A landscape with many peaks, sampled at points; each row gives a point and its height.
A climber steps from a point to the highest of its 3 nearest points, and stops where none of them is higher. Distance is the straight distance between rows; heights are no part of it.
Z856: [ 97  97 123 155 111 197  59  83 125 147 135 128 112]  height 2.77
Z632: [124 130 135 115 160 146 133 166 173 113 143 162 137]  height 5.38
Z344: [105 122  60 123 183 172 124 117 166 139 140 124 169]  height 2.66
Z303: [132 116 156 149 100 143 102  39 100 122 113 109 104]  height 2.20
Z541: [136 122 130 152 119 192  82  74 133 140 135 121  92]  height 2.37
Z674: [ 58 133 180 151 124 138 147 178 110  94  83 223 143]  height 6.51
Z445: [141 121 128 120 106  78 125 116  92 116 125 108 139]  height 6.96
Z771: [129 115 163 128 136 147 120 115 150 113 124 154 123]  height 6.18
Z335: [168 154 117 123  79 110 125  94  71 162 152  62  70]  height 4.28
Z532: [172 119 119 148 122 128 151  56 127 126 119  85  98]  height 1.85
Z285: [101 112  71 154 142 198  73  73 138 157 143 107 131]  height 1.65
Z967: [ 93 117 180 147 124 107 132 108 111 102  91 178 141]  height 6.46
Z76: [152 132 114 127 104  92 133  96  91 126 128  81 133]  height 6.30
Z546: [ 45 116 156 153 117 167  97 151 122 132 123 183 144]  height 5.20
Z383: [132 121 129 130  93  98 110  81  73 128 121  92 141]  height 5.75
Z427: [ 87 108 175 148 108 169  85 110 127 121 121 161 118]  height 7.71
Z588: [100 132 160 110 164 128 145 195 163 110 132 190 148]  height 4.69
Z858: [125 130  81 124 166 187  89  98 147 144 143 120 140]  height 2.87
Z566: [ 84 124 165 126 129  85 162 151 115  95  98 189 161]  height 6.75
Z722: [101 106 111 130 138 188  84 101 135 146 150 135 133]  height 7.93
Z291: [151 140  99 134 103 118 136  62  84 143 126  67  91]  height 2.90
Z433: [ 71 125 170 136 143 150 133 175 129 119 118 207 151]  height 6.95
Z299: [ 98 148 144 112 101  57 131 183  82 112 112 157 163]  height 6.93
Z305: [ 49 107 138 136 135 170 111 159 129 141 138 178 169]  height 6.06
Z336: [115 121 146 130 104  89 134 100  94 110 107 122 157]  height 6.61
Z593: [ 99 112 147 133 136 177  91 124 138 135 140 157 125]  height 4.33
Z465: [173 121 116 117 126  74 172 153 155 120 118  98 150]  height 7.92
Z943: [154 153 118 115  75 101 104 102  54 138 141  84  93]  height 5.90
Z406: [179 129  93 137 128 101 168 107 140 142 116  59 110]  height 3.64
Z218: [140 118 151 113 148  95 182 184 186  97 111 155 157]  height 6.21
Z953: [172 126 113 131 126  98 164 106 145 121 115  96 123]  height 5.44
Z750: [142 136  79 135 161 191  94  94 139 151 156 108  91]  height 1.44
Z552: [ 91 128 141 116 147 154 118 157 143 131 143 178 154]  height 6.35
Z748: [175 143  94 151 140 123 187  84 147 140 113  66  72]  height 1.40
Z41: [173 129 122 121 167 137 142 154 182 113 133 138 114]  height 7.80
Z516: [142 145 131 101 107  57 134 221 125 120 122 112 168]  height 6.97
Z663: [180 170  78 139 102 105 176 141 134 176 133  40  88]  height 3.63
Z684: [154 139 125 104  92  88 113 142  78 131 141  99 120]  height 7.42
Z714: [128 150 143  98  92  65 103 185  90 116 126 131 126]  height 7.06
Z703: [114 115 170 145 127 144 116  94 129 114 113 152 125]  height 8.03
Z421: [143 132 120 102 100  69 135 158  97 127 137 101 142]  height 7.21
Z609: [153 119 139 138 139 156 114  90 133 116 121 130 110]  height 4.52
Z456: [171 168  89 125  93  99 148 126 108 169 148  53  78]  height 4.74
Z301: [130 121 158 114 138  75 164 146 134  97 110 144 156]  height 6.99
Z112: [173 144 102 152 158 177 133  88 158 145 134  96  54]  height 0.11
Z271: [113 121 104 112 169 162 112 166 169 129 149 147 152]  height 4.36
Z768: [184 145  88 125 107  95 154 161 128 167 137  58 103]  height 8.39
Z204: [123 120 162 118 152 137 131 144 145 112 129 176 131]  height 5.68
Z327: [ 69 124 116 109 175 148 146 184 155 141 153 182 183]  height 5.16
Z424: [ 68 131 153 129 144 157 137 190 126 125 136 197 152]  height 7.47
Z117: [148 125 130 105 120  60 155 167 129 121 125 111 170]  height 7.25
Z379: [165 135 110 120 162 170 115 119 174 127 147 128 100]  height 2.78
Z141: [161 116 144 116 145 114 153 117 155 108 116 142 131]  height 5.01

Where does a climber stop that starts at each point below?
Z632 -> Z424
Z546 -> Z703
Z271 -> Z424
Z204 -> Z424
Z335 -> Z684
Z218 -> Z465
Z516 -> Z465

Call two points neighbours if one is among the 3 nearest of the other. Go from one point of each pair to the other, from neighbour to neighbour, staying as high as possible. Name the lowest point that can't be avoided.
Z465 and Z722 -> Z593
Z424 and Z41 -> Z632
Z722 and Z768 -> Z335
Z424 and Z684 -> Z674
Z424 and Z703 -> Z967
Z684 and Z465 -> Z421
